Each row is a point on a tangle of strands that fork and nearly touch. The rows are in no order.
Two points are linked if the straight distance between their rows is under 55.5. Some points are linked to none.
pifu: [  6  -3  -2  -1  18   1 -10 -16  -3  -4  -9   9  -4 -19  24  -2  -3  -9
  20 -21  -8   4  -5  13   6  -3   1   5 -33]
Keso: [ -5  16 -15  14 -16 -12   9 -23   3  10 -27 -11  22 -10   5 -12  23   1
  -8  10  -1 -20  -8   3  -6 -14 -31  31 -12]
Nudo: [  8  10  -9  -8   2  -4   8   4  -1   6 -14   5  -2  15 -12  -4   0   4
 -25  11 -19  21  -5 -13 -14   6  -7   1   8]
Medi: [  5  18   1  -7   9  -1  12   7   8   2  12  19  -5 -10  12  -3  12   3
  -6  -4   6 -14  23   8  18  -5 -19   7 -24]
non: [  6   0   5  -3   2  -2   5  10  -9   8  39  -3  -6  -3  20   7 -18 -14
   0 -16   6   1  13   7  13  -4 -21   3   7]
pozu: [ -7 -12   9  12   1   6   1  23  22  -1  15  17   8 -14   5  -9   4  -1
   5   4   4  11  31   3  -3   4 -17 -10   9]
putil: [ -1  -3   1  -3   1  16  20  21  18  -9  16  15   0   1  -8   2   2  -8
   7 -24  10  20  10   2  22  23  22 -33   3]
ralo: [-16 -17  23  -4  -8 -21 -12  12 -31  -9  10 -25  17  -4  -6 -10  -6   4
  -8  -4  21 -26  16  -8  -4   5  28 -15   9]
Nuti: [-18 -10   6   4  18 -12  -8   1  -4 -10  -3  -4 -10 -17  29   2 -15  -8
  15 -16 -13  -7 -10  11   5   0  22 -12 -34]
Ribin: [  3  12 -11  22 -11 -19  -1  -9   7   8 -23  -8   1  -6 -12 -16  26  14
 -10  14  -4  10 -12 -11 -28   4 -23  26  13]
tizon: [ -3  12  24 -12  15  17   9 -21  -7   4  36 -10 -14 -12   6  12 -10  -8
  15  11  10   6  -7  13  14 -19  -6  17  -3]
zet: [ 10 -13  20 -26 -15  12   2  -2 -11  19  12 -10  -4  16 -19   5  -4  -3
   6  -3  20  21   1  -3  -6  20  21 -14  29]
Lur: [ 43   0 -14   3   1 -19  14  -4  -2   8 -22   5  16   1  25  -5  39   4
  13   3  -1 -16 -24   9   9   4 -32  -4  -4]
Duk: [  4   9 -16   4 -19  -5  14 -11  18   2 -18  -4  22  -9  -9 -13  46   7
  -1  -9 -15  26  -8 -22 -13   2 -14   2  14]
nus: [ -3   5 -10   5  -9 -20   9  -8  -2   9 -34   7  18 -11  11  -5  21   6
  -6  -6  -7  -7   7  -7  -7  -3 -18  28 -23]
Sezi: [ 16 -19 -33   8   6  20 -15   2  27   7 -11   0  -1  11 -16   9  -1  -3
   3  -3  -5  12   1   5  -5  12  36  -5   4]
soni: [-19 -16  15   8   6   4   2  26  -9 -14  -3  -9   0 -14  -1  -2  -3  -6
  -5 -18   8   2  18  -3 -11  24  31 -10 -10]
nepo: [ -3  -8  -2   8 -24   9  14   5  17  14   0  -1  24   6 -22  -3  13  -6
 -15  10   5  12  20  -9  -6  -9  -6   7   7]
sepuv: [ 16  13  -3  -3  10   1  14  -2  -7   6  22  13  -6   2  19   9 -17 -12
   9 -13   0  10   1  18  17   4 -20  17  -9]
pem: [  3  10  19   1  20   8   4 -18 -28   3  -4  -9 -26   0  -2   1 -18  -6
   0  12  -5   9 -20   8  -9  -4  -6  19   1]
Kivin: [-10  -4 -26  -4  -7  10 -14  -3  -9 -10 -19 -14  -6  15   1  14 -16   4
  -5  -3   2  10 -10  -6   3  12  51 -13   6]
muta: [  9   7 -15   2  -3  15  -7  22  15  11 -12 -12   5  10  -2  26 -21   4
  -8   1 -13  -6   7  -1  23  11  36 -12  16]
lelet: [-10  -7  -4  10   2  14  -9  10  14 -10  -6  -4  -7  -1  10  13 -11   5
  11 -17 -10  10  -7  -8  18  14  34 -37   3]
fov: [ -1  -9  -2  16   2   0  -9 -24   2   2   0 -12   7 -16  -4 -11   3 -21
  -1   6   5 -24   3  13  -7 -16 -12  33 -22]
tik: [ 18 -20  -6  16  -8  -7   3   3  15   1 -16  14   9   4   1  -7  29   7
 -10   9   4   2  -1   0 -18  -3 -18  12   2]
seni: [-10 -12  11  -6  -7  -4  -3   3  -6   1  -1  -4 -13  10  -1  14 -11   4
  -8  13  10  20  -3 -15  11  17  34 -25  13]
romok: [ -6 -11  12   2   6   8   8  24  20  -5   5  26   7   1  -8  -9   6  -5
   5 -14   1  15  25   2   3  18   8 -16   2]
mopi: [ -4 -17  -7  20  10  12   1  25  17  -6  -9   3  27 -16  -6 -16  13  -9
 -15   7   1 -29  18  15 -19   2 -16  20 -11]
vona: [ -2   5   1   3  -5  13  -7   4   6   9   4  -6  12   4 -16  -9 -11  -8
 -10  19 -14  -8   2  -3  -8 -20 -25  12  11]
Kasil: [-15 -10  18   1   1  16  -7  -7 -17  10   5 -10 -20  -7   6   8  -5   2
  -9   1  10 -12  13  11   2  -9  -7  11 -14]
getat: [ 14   1  -7   9  -5   0 -12 -24  21   6 -13   2  25 -15  -5  -7  30 -15
  25   9  10 -50 -18  15   8 -10 -27  18 -17]
kol: [ 10   1 -17  10   3 -20 -14 -15  -9  -6 -10   7   5   3  -2 -26   6   5
  -3   1  -6  -3  -9   2 -23 -12 -13  22  -7]
ninon: [ -6   6 -13   4  -2  15 -16   6  32   6 -14   7  14   3 -13  11  10   1
  -6   1   0 -26  -6   8   7 -16 -31  22  -6]
mak: [-13  22  -1   7  10 -10 -17 -21 -20  -4 -23   5  -9  -6  14  -8 -10   1
   7   0  -8  12  -8 -11  -9  -1  -2  15   3]
geba: [-22 -11  18   5  10  -7  -2  -5 -11 -15  11   3 -13 -10  17   4  -8  -7
  20  -9  -6 -17   6   3  -9 -15  11  -5 -35]
lozib: [ -7   1   3 -16   5  25  -7   3   0  12  29  -2   4   5  -6  12 -25  -3
  14   2  15 -30   1  30  16 -18 -22  25   3]
zifit: [  7 -15 -23  -3  10   3 -18   6  -8  -2 -18  -6  -2  -4  16   8  -9  -7
  -4 -15   0  11   1   7  -1   3  20  11  -3]
fima: [-19  -9  11 -17   6  15  -6   7  -1 -13   9  21  -8   0  15   2   0   6
  -4   2   9   5  14  -8  11   3   9 -12   9]
Tabo: [ 15   3   2   6 -11 -11   2 -27   5   9 -17  -1  13 -13   8  -4  32  -8
  17   4  -1 -24 -21   2  -8  -4 -41  23 -16]
kima: [ -9  11   3   9 -16 -17   8  -3 -18  -4  -9  -3  -8  13  -7  -6 -21   7
 -20   7  -1  11   3 -10 -12   1  19  -8  11]
Nulu: [ -6 -14  29  -9  -4  -5  -4  19 -26  11  -1  -8 -10  -1  18  23 -12   7
  -6 -11  15 -10   2   8  24  12  21 -14  -1]
Turo: [  6  19   2  -4 -13   9  19   8  27  -1  13  21   6  15 -10  -1  17  19
  -8  -9 -17   5   3  -4   3  -4 -33   4  11]
fefaf: [  1 -11  -3  -3   3  -2 -15  -2  -3  -4  10   5 -21   4  -3 -10  -9   1
  -3   3 -10  14   1  -8  -9  -6  -6 -21   1]
fopif: [-16  -4   0  13 -20 -10  34 -11   6   8 -10  -2   9   1 -26 -15   7 -23
   6 -11  16  23  17  -5   5  12  31  -8  -9]
Moma: [ -2   4  -2   0 -16   6  15  -5  23   5  -9   4  18   9 -30 -10  18  -3
 -12  26  -5  17   5 -13 -17  -2 -15  13  22]
voma: [  7 -18   2  19   9  -1  18  19  11   1  -4  10  23 -17  12 -19  20  -8
  -6  -2 -10 -18   6  18  -9  -2 -29  14 -13]
digo: [ 21  12 -12  -8  -7  -6  15  -1   9   5  -7   3  16   6 -10  -9  29  25
  -3  16 -18   6  -9 -16 -13  -9 -42   0  16]
mes: [ 32  11  -5  -5  16   2  -4 -35  -9   1  10   7 -16  -4  -3 -12  11  -6
  11  16 -14  -7 -19   3  -6  -7 -33   5 -17]
fus: [-26  -8  -5  20  -9 -26 -11  -5  -7  -9   8 -12 -11  -9  13  -9 -14  10
   3 -13   1   3   5   7 -26   1  18   7 -16]
Kam: [ 11  -5  -7  12  -6   0  11  -5  13  10  -1  -7  -1   4 -30 -16   1 -16
   4   0   0  41 -11   1  -4  13  20   0  19]
lebi: [ 11  15  20 -12  14  -6   4 -13 -11  -3   3  13 -15   1  22   7 -12   7
   8  -7  -8  -2 -14   6  29   0   9 -17 -28]
dabi: [  0 -12  -5   6 -20  -4   9   7  -1   1 -10   1  15  18 -11  -4 -15 -18
   3 -17  -9  22  13  -1  -9  13  24 -23   7]
Das: [  3  23   8  16   3  -3  -6 -23 -10   2  -5  -9  -3  -1  -3   1   1 -12
   9  13  -7  -4   7  -8  -4 -24 -16  13 -12]
pemu: [-20 -12   3  -1  12   5 -12   8  -3  -3 -16  -1 -13 -14  22   4 -16   5
   7 -14  -4   5  -9  -4   9   2  30 -20  -4]
Fufal: [  5  -3  12  -8  10  13   4   0 -22   4   0  -2  -5  12  -3   8 -18  -9
  -3  14  -8   4  -7   1 -17   4 -20  19  22]
Fod: [ 11   1  -1  -1  -2  -1   3  28   4   6  19  -6  -2   3   8  16 -19 -14
  -9 -21   1  21  17   1  11   8  -2  -8  12]
bodom: [-32 -34  23 -12 -12 -16   4   6 -24 -19  10  -8   5  -6  20   6 -14   2
  10   4  11 -22  -1  -5  -9 -15  27 -15  -1]
relo: [  3  19   8   2   0 -10  -3 -10  -1   8 -20   8  12 -14  -2 -13  17   3
   9  -1 -14 -21  16   3  -1 -15 -13  20 -34]
zan: [ -4 -15  -7  10   2 -12 -16   3   5 -17  -8  14  15  -8  -6 -30  17   3
  -2  -8 -14 -10  11   1 -29  -5  -7  13  -7]
Gimo: [-11  14  12   6  -6 -15  -1  -3 -24  -7   2 -12   6   8  -7 -13 -21  -6
 -21  10   0 -10  11 -11   0 -15   2   3   7]
Digaf: [ -1   9  -4   7  -1 -18   1 -13 -18   3  -8  -1  -9   0   8  -5 -22  -7
  -7  -8 -14  -5  -1   5   2  -3   9 -11 -28]
gubef: [ -1 -11  16  -3 -10  -8  -2  23 -24   5   1 -21  14 -12  -2  -9  -4   8
 -11 -19  15  -6   9  -6   9  21  34 -33   7]
bozas: [  2   8  -6   0   1   0 -21  -6   3 -10  -3   7   0  -8   5  -6  27  -1
   8 -16 -11  -8  19 -16  -4  -7 -26   2  -9]
zubaz: [-20  -6  23  -4  10   1  -2  20   0  -6  31   5  -4 -17  10  -4  -8   5
   8   5   9 -22  21  13  19  -9  -2  -6  -8]
vob: [ 33  10 -28  -2  14  -8  -7   7   7  11 -18  -2  -4   1  10   8  -7  -1
   0   1 -22  13 -19   6   2   2 -11   8   1]
mukap: [  5 -17  16 -30  -6  -4   3  12  -9 -11  29 -11   8   6   5  17   1  17
   7  -5  33   4  -4 -14  21  13  29 -35  32]
tar: [ 11  -3  -8   1  13   7 -10 -11   1   3  10  12 -15  -7  10 -14   3  -2
   6   3  -9   3 -12   2  -5  -6 -30  -2  -7]
damak: [-25 -11  14  -4 -12  -3 -15 -10  -1 -10   9  -3  -6   9 -12 -12  -8   6
  -1  -1  -3   8   0  -7 -20  -4  22  12  16]
Nare: [-23 -12  14   8  14  14  -3  30   9 -10  11   3   4 -22   3  -6  -3   0
   1   7   9 -15  29   9  -7   4  -9  -1 -10]
fived: [ -5   4  -5   0 -17 -20  -6  -3 -30  -8  -5 -22   8  13  -6  -3 -28   2
  -8 -10   6  14  -1  -8 -13  15  33 -13  24]
mumi: [  1  13   3 -11   6   7   1   9  -4  -9   8  18 -10   3  11  -4  -2   3
 -15   1  -1   0  18  -4  23   1 -11  -3   3]
Befas: [ -9  10  17 -23  25  11  -5 -12  -4 -11  20   7 -19  -4   6   2  -5   1
  10  20   2  -3  -6   1  16 -17 -17  10  -2]
ranek: [ -2  11  14  -7   2  -4   2 -16 -13   4   4  17  -9  -3  13  -8 -18  -9
   1   7  -4  -6   2   2  20  -7   2  -5 -31]
gopas: [  6  -8   2 -16 -12   7   9  10  -1   3   2 -13   7   7 -14  20  -7   0
  -5 -16  16   5 -21  -6  35  29  43 -30  21]
gidu: [ -3  -6  13   5   6  28 -12  17  10   6  23  -3   1   6  -7   4 -10   3
  -1  -5   6 -27  12  22   5 -19 -19  21   6]
maro: [-43 -18  25  -2  -6   1  -7   5  -8 -12   8 -13  -1  -2   7  15  -6   5
  13   9   9 -41   3  -1   5 -26  19  -6 -10]
mele: [ -4   5 -30  -6   9  11 -19  -3   4  -1 -12 -16 -15   9  -3  17 -23   1
 -12  10 -13  -5 -16  -8  -4  12  34  -4   8]
Kizo: [ -6 -12   3 -24   3 -11   0   6 -27  -8  13 -13 -13  -1  29  16 -22  -7
   6   1   5 -11 -12  -4  24  -8  23 -34   2]
Tonen: [  3   1 -25   8  -6   0  -1  -2  22   6 -19   1   4  10 -22  12   2  -7
   0 -13   5  18   6  -1  -3  13  49 -10  -9]
fav: [ 11  33 -37   0  -4 -13   5  -1  -1  13 -45 -14   3  -5   0  -3   1  19
  -2   6 -28   7 -20  -7  -6   3  -3   1  -5]
bubu: [-12 -20  25  -2 -20 -19  -1   2 -11   1   5  -8   6   2  -8  17   1  -6
  -2  -3  27  11   1 -14   7  21  42 -24  13]
sep: [ -5   1   4  -4   7  -5   2  23  20 -19   5  30  -1   2   9   6  12   8
   2 -25  -2   3  21   3   3  14  -3 -12  -9]
puv: [-16  -9  -9  18   1   8  -1  14  28 -16  -5   8  23  -5 -21 -25  22  -3
  -3   2  -9 -16  18   3 -25   3  -7  12  -7]
lofe: [ 35  -7  -7   2   0 -21   6   8  15   7  -6  11  23  -3  14 -10  35   6
   8   1  -6 -21  -7   5  -2 -14 -41   6  -4]
bupu: [ -8  -3  20 -24   9  -6   2   6 -25 -12  21  -5 -10  -7  22   9 -21  -4
   7   8  16  -3   2  -8  26  -7   4 -13  10]
moro: [ 14   8  -4  10  -1   8  11 -11  15   8 -10  -2   7   7  -8 -17  14  12
 -10  24 -11 -31 -24   5  -6 -15 -46  15   3]
Surok: [ -8 -17   6  -9  -1   1 -10 -13   1  -1   3   8 -12  10 -20  -7   3   5
   0   4   2  33 -16  -6 -24   6  19   9  17]
keler: [ 25  10 -27  -5   0  -2  20  -4  25  15 -17   1  13   8 -25  -1  22   1
  -7   6 -10  38 -17  -7  -4   6  10  -6   8]
ragok: [  9   4  -9   2   8   4   3  23   1  -2  22  -6 -15   5  17  30 -20   4
  -2 -18   3  13  -3   6  25   8   9 -16  13]
Boz: [ -7  11 -13  10 -23  -8  25 -29   9   1  -9  -5  13  10 -32  -8   9  -8
  -9  13   2  27  -4 -19 -27   7  -2   6  17]
nazo: [ -8  11  21  -4   7  25  -1 -40  -6   0  17 -15  -3  -8  -7  12 -12 -19
  18  21   7  -7  -7  11   2 -22  -7  21  -8]
zuvo: [ 28   0  -4   6  15   0   3 -25   6  -2  13  14   7 -12  20   6  13 -12
  24  -2  10 -10  -8  12   6  -1 -38  15 -14]
Zesev: [ -4  -6   1   5 -24 -16   5   6 -12   2   2 -15  17  10 -15 -15 -14  -6
   2 -18  13  16  15   4 -13  14  39 -22  19]
mopek: [-28 -16  18  -1  -5  22 -12  15  14 -12  11   9  14   6 -24  -4   6   0
   2   7  14  -9  30  -1  -3  -5  23  -6   4]
pofan: [-12 -19  24  -3  15 -16   6  27  -9 -14  32  -8  -9 -11  13   5  -6  -2
   9  -6   1 -17  16  10   5   0  16 -19 -10]
Mepe: [ 11 -12  -5  -9   1  22   4   4 -14   8   2  -9  -9  14 -13  16 -11  -4
  -1   0  13  30   1  -4 -10  21  14  -9  29]
ripi: [  5   4  -5   5  -4  16   6   2  21  -1   9  17 -14  -1   8   9  12  10
  -9 -16   9  24   6  -7   7  13 -24  -1  20]
rikag: [  7  16 -12  12  -5  -2  -7   7  14  16 -30  -7  -9   9   1  21  -3  12
  -8   2 -13  21  -7  -8   3  17  13   1   5]
Ral: [ 31  -1 -20  -4   7 -25  -9  -3  -7   2 -20   8   5   5   6 -10   9   0
   5   2 -11   5 -18   1 -11  -5 -22  10 -11]
Sako: [-17   0  10  -2  -1   3  -3 -16 -29   4   4 -20 -28   0   8  10 -18  -4
  -4  -3   2  -3 -11   4 -11  -8   0   9   6]
bog: [-19 -39  32 -14 -17  -7   6   8 -12  -8  14 -11   6   2  -4  12   5   5
   5  -9  27 -10   1  -9  -4  21  31 -34  11]
veb: [ 22  38  -4  -3  12   7  13 -20   5   3  25  17  -1  -1   6  -3   9  10
  16  16  14  -9   0  16  17  -9 -31  18 -13]
Gulob: [ 19 -12 -26  11  -4   6  -4  16  32  10 -15   9   8  -1  -2  12   8   3
  -3 -14 -13  18  -5   7  -4  13  12  -9  -6]
bolu: [  2   3 -10  11  15  -5 -19 -17 -12   2 -25   0 -15 -13  21  -9  11  -6
   6  -6  -3  13  -9   3   2  -7  -5  15 -15]
nesiz: [ 28   0 -28   6   3  -2   3  21  21  14 -21   8   4  -7  16   9   9   3
  -7 -14 -17   9 -13  12  10   6 -13   3  -6]
zimi: [ -8  11   7  -8  10  15  -5  -6  -6   4  22 -15  -2   9 -13   4 -22 -13
   4  27  -1 -15  11   0   4 -24 -23  11   8]
zepuf: [  7 -25   2  15  -5  -5  -1  -8  19  11  -5   9   6  10 -19 -14   9  -2
   7  -1   2  34  -8   2 -21  12  13   7   9]
zaleb: [ 12  15   3   1   9   9  -7 -26   7   4  -3   8  -5   3 -14  -5   2   4
  12  28 -10 -26 -16  12  -7 -13 -33  20  -7]
vul: [-15 -24  21 -19  -2   8  -2  13 -30   9  13  -6 -19  -4  17   9  -9   4
   0  -7  15 -16  13   7   2   1  13  -2  -8]
somur: [-11   5   0   5 -30 -12  16   0  11   9 -10   0  14   5 -15 -12   0   4
 -22  16  -8   4  29  -9 -12  -6   4  -2  -2]
sifi: [ -5 -25  12 -31  -3  -4   3   8 -38  -3   8 -28  -8  -2  22  22 -13   8
   8  -9  24 -11 -19  -9   1  -1  26 -30  11]
girus: [  0 -17   4  13  15  -5  -3 -15  -6  -6  10   1   7 -17  -1  -8   0 -26
  11  -1 -10 -20   9  20 -16 -12 -10  16 -36]
dur: [  9  17 -18 -12  28   5   8   6  -7  -4  19  -1 -26   4  20  31 -26   9
  11   5   5   6 -13   1  21   4   3 -10   7]
Nir: [  0  -7  12 -12  -6   2  -4  26 -16   7  -5 -20   2   2   8  17 -12   6
 -15 -23  10   3  -2   0  25  23  29 -24  18]
los: [-11  -6  11  -5   7   5  -7   2 -21   3  -4 -13 -26   1   6  19 -13   2
 -12  12   6  12  -9 -11  10   6  10  -6  12]
fupe: [ -9  -8   7   9   7  25 -12   5  15   6   8   3  -6  -5  -2   8  -6  -3
   8  -3   8 -40   3  28   7 -14 -17  13 -29]
mafab: [ 11  29  11   5   8  -6   3   4  -9  -7 -12   6 -17  13   1  -1   0  21
  -6  10 -17   6  -8 -14  13   5 -13 -22  -3]
Dum: [ 18   8 -24   9  -4 -13   4 -11  11   7 -24   1   8  -1 -21 -17  30  10
  -7   4  -6  26 -19 -16 -21  10  -1  10  12]
Gazo: [ 28  33 -28  -5  23  -3   5  -1  -5   7 -34  -4  -7   0   1  12   0   7
   8  11 -23   5 -20  -5  -4   5 -13  -2  -4]
kadu: [-28 -19  21  -7 -13  12  -2   2  -6  -7  13  -3   7   3 -19 -15   1  -3
  10  -3  16   0  12  -6 -15   5  35  -9  12]
nepi: [ 18  25 -14  12   8   5  12  -8   6  -1  21  13  -3   6   3   3   3   5
   0  13   6  -7   5   1   6 -13 -50  12  10]
lebam: [  7   1 -22 -12  19  12 -14   3   8   6   2 -11 -26   6  11  27 -25   6
   3   4 -14   4 -19   5  15   2  19  -8   2]
Lov: [ 13   8 -22  -1   0   8  21   6  10  16 -14  -4   7   8 -25   4  -3 -13
  -4   8  -2  39 -16  -3  -4  26  21   0  23]
vusu: [ 18  30  -1  -8   9 -10  -6  -4   1  12 -11  10  -5 -15   7  -5  19  14
  11  13  -9  10  -7  -4   7  -2 -32  12  -5]
mibo: [-34  -8  12  18   9 -27 -18   3  -5 -12   3  -6  -3 -16   4  -8  -7  -6
   8  -2  -5 -10  14   4 -25 -12  11   7 -18]
kevi: [ -5  -4 -12  -6  -9   0   1  -6   5   5 -12   1  -3  11 -16  10 -11  -7
  -3   3  11  17   2  -9  11  19  49 -15  10]
Vaz: [ 13  27   3  -7  23   2  -4  -5  -5  -2  -7  15 -20   1  15   2  -5  15
   7  -8 -15   9 -14   5  24   6  -7  -5 -13]
Neri: [ 26 -13  -4  -1   9   9   2  11 -17   9  -2  -1  -9  17   0  13 -12  -1
 -13   9   5  19  -8   3  -9  12 -12   9  24]
sosaz: [ 12  20  -2 -10   6   6   8   2   1   0  28   4   0   8  -6   7 -14  -4
  -1  17   1 -15  15   5  13 -23 -34  16   5]
kip: [-32  -3  16  10  -8 -13  -9  -3   5 -28  -1  16   8   2  -8 -16   7   4
   4  -9  -3  -4  19  -8 -19   8  28 -11  -7]
vezet: [-10 -36   1 -16  -6  -2  -7   9 -10   0   9 -14 -20   7   1  15   0   3
   1 -18  11  14   1  -4 -10  -1  30  -8   4]
Duso: [ -5 -27  -4 -22 -13   3  -3  15 -20   2   5 -28  -7   5   7   9 -14   9
   6 -13  15   2 -10  -3  -9   1  46 -34  14]
vepan: [ 10  33 -15  -1  10  22   1  -6  21  -2  15  11  14  -3  -9  -5   7   3
  18  12   3 -27  -4  22  21 -23 -32  21 -17]
sebem: [-13 -22  16 -28  -1   6  -2  11 -16 -15  25   3  -4   3  16   9  -2  12
   3   1  19   1   1 -12  11  -1  18 -26  24]
guro: [ 15   1 -20   7 -17  12  30   4  25   2  12  19   6   8   2  -3  28  11
 -12 -13   2  20  -3   2   0  10 -30   1  16]
saman: [ 44   2  -9  -1  15  -5  16 -22   0  -1  -3   9   4  -6  20   2  26  -4
   3  14   6  -9 -27   5  12   5 -44  10   3]
zibem: [  7  -5   0  16   2  13 -11 -33  12   5  -4   1  20 -14  -5  -1  14 -22
   6  13  12 -33 -21  19   1 -15 -14  30 -17]
zoge: [-12  -9   5   9  -4  -6  -8   8  -2 -14   4  13  -6   1  -3 -20   0  -1
  -8 -14 -17   1  12  -8 -13   5   8 -21 -11]
dek: [ -9   4   7   7   0   3 -14  14  28  -4   0   6  12   4 -16   9   9   1
  -3  -1  -5 -23  21  -1  -2 -17 -13  11  -6]
Bagag: [ -1  17   9   3   2  31  -9 -19  12   9  15  -7   0  -6 -13   9  -7 -16
  10  12   7 -23  -5  19  14 -17 -13  19 -24]
dab: [  6  14  -3 -19  -5  15  12  12   1  -6   7  -1  -5  18 -11  15 -13  -4
 -15 -10   3  17  -3 -11  26  24  21 -27  24]
Rar: [-15  22 -11  19 -15 -22   9 -18   2  11 -18 -20   5  -7  -5  -7   7  11
 -13  18  -4  -6  -2  -6 -21  -9 -27  37   2]
kogu: [ 23   6 -17   1  12   1  11  16  14   3   4  24  -4 -13  25  -7  12   8
  -4 -12  -4   4   4  10  15  10 -24   2  -9]
bem: [ -2   3 -15  12 -15 -18   7   7   7   5 -20   4   9  -4  -2 -21  13   9
  -7 -17 -13  17   8  -3 -17   4  10   0 -11]
Zaka: [-33  -3   9   6  -8   0 -15   5  12 -14  -4   5   5   3 -17  -6   3   3
  -5   1   4 -25  20  -3 -14  -8  11   1  -8]
lanan: [-21   1  22  -5 -15   1 -14   9 -25  -1   3 -17   9   3   0 -20 -17   1
  -4  -3   6 -19  13  -4  -4 -10  12  -7  16]
datu: [  5  11  -3  -4  -4   9  11   0  14  -5   9  13  -4  13 -14   9  13 -11
  -5 -21   6  31   4  -9  23  17  12 -17   7]
fevum: [  3   5   3   1  -6  20   6  -7  12  -5   4   9  -5   7 -16   2  15  -5
  -9  -8  -1  32   6 -19   1   6  -6  -1  18]
tiva: [-29 -17  17 -10 -17 -19  -5  -5 -31 -11   7 -13 -10   7  11   3 -18  11
  -3  10   8 -10 -14 -15  -7  -8  31 -15  13]
gase: [  1  13  16  -2   3  -3   7   8 -14 -13   0  11  -7  16   3   0 -10  14
 -16   4 -10   4  -8 -13  24   4   8 -20  10]
sus: [ -8   6   1   4 -25 -11  20 -18   8  13  -4  -5   7  10 -32 -13  -5 -15
  -3  -6  12  36   4 -15  -7  11  17   4   9]
suku: [  4  32  10 -18  22   0  -2 -11  -3  -4   7  10 -13  -7   3  -2   5   1
  -3  10  -9   1  -9  -8   6  -5 -24  24   1]
foded: [ -6   6 -12  12   1 -10 -14  -8  -9  -6 -18  -2   1   3   3 -17  -8   6
  -4  -4  -4  22  -7  -5 -25   1   6  18  14]
Nudig: [  6  13 -29   1   4 -12 -16  -4  -5  -1 -22   4  -8   0  14  -3 -13   5
  -2 -10 -24  -2  -3  -4   5   5  17 -19 -26]
mezab: [  6  -4  -6  12   3  12  -1   5  28   3   2   9   4  -8   1  -2  17   4
   4  -2   2 -41   0  19   3  -9 -39  15 -18]
Guruv: [ 23   6  -8   1  -5 -14  -1   8  19   4   0   8  20   2  -2  -4  41  11
  10  16  -1 -18  -9  -3  -3  -6 -47   8  22]
boket: [-30  -8  20   1   0  -1   0 -15 -19 -13   6 -17  -4 -12   6   3 -12  -9
  14   7  11 -34   6   8  -7 -29  23   4 -27]
Lemek: [ -1 -13  -2   7 -11  -1   4   9  -8   2  -8   2   6   3   2  -3  -5 -10
 -19   0  -2  -5  19   5 -10  -3  -8  21  -9]
Poves: [ 13  15 -10   4   1  -3  13  -6   2   3  -4   1  14   5  -8 -19   8   0
  -8  15 -23  -6  -9  -6 -12 -18 -41  15   4]

Follow the links from the first point to the second, and from the first to the third. Name the last point that the two ways share.
nazo, Kam, zuvo => Zaka
vezet, vob, ranek => mumi
Lur, nepi, getat => Poves
dur, datu, vob => kevi

Name the points in between on the shortest way along the links from the first point to the second, in order.
getat, Befas => Tabo, Keso, Rar, Ribin, Dum, keler, Lov, Kam, zepuf, Surok, damak, kadu, mopek, Zaka, dek, ninon, mezab, fupe, Bagag, nazo, tizon
bodom, gopas => maro, boket, geba, Nuti, pifu, bolu, mak, foded, kol, Ral, vob, nesiz, Gulob, Sezi, Tonen, kevi, seni, los, Sako, Kasil, vul, Nulu, Nir
zaleb, Boz => mes, tar, fefaf, zoge, kip, Zaka, mopek, kadu, damak, Surok, zepuf, Kam, sus
sepuv, dabi => non, Fod, ragok, dur, lebam, mele, Kivin, kevi, seni, los, Sako, Kasil, vul, Nulu, Nir, gubef, ralo, lanan, Gimo, kima, fived, Zesev
kevi, ranek => Tonen, Sezi, Gulob, nesiz, kogu, Medi, mumi, gase, mafab, Vaz, lebi
pofan, gopas => zubaz, Nare, pozu, romok, putil, datu, dab
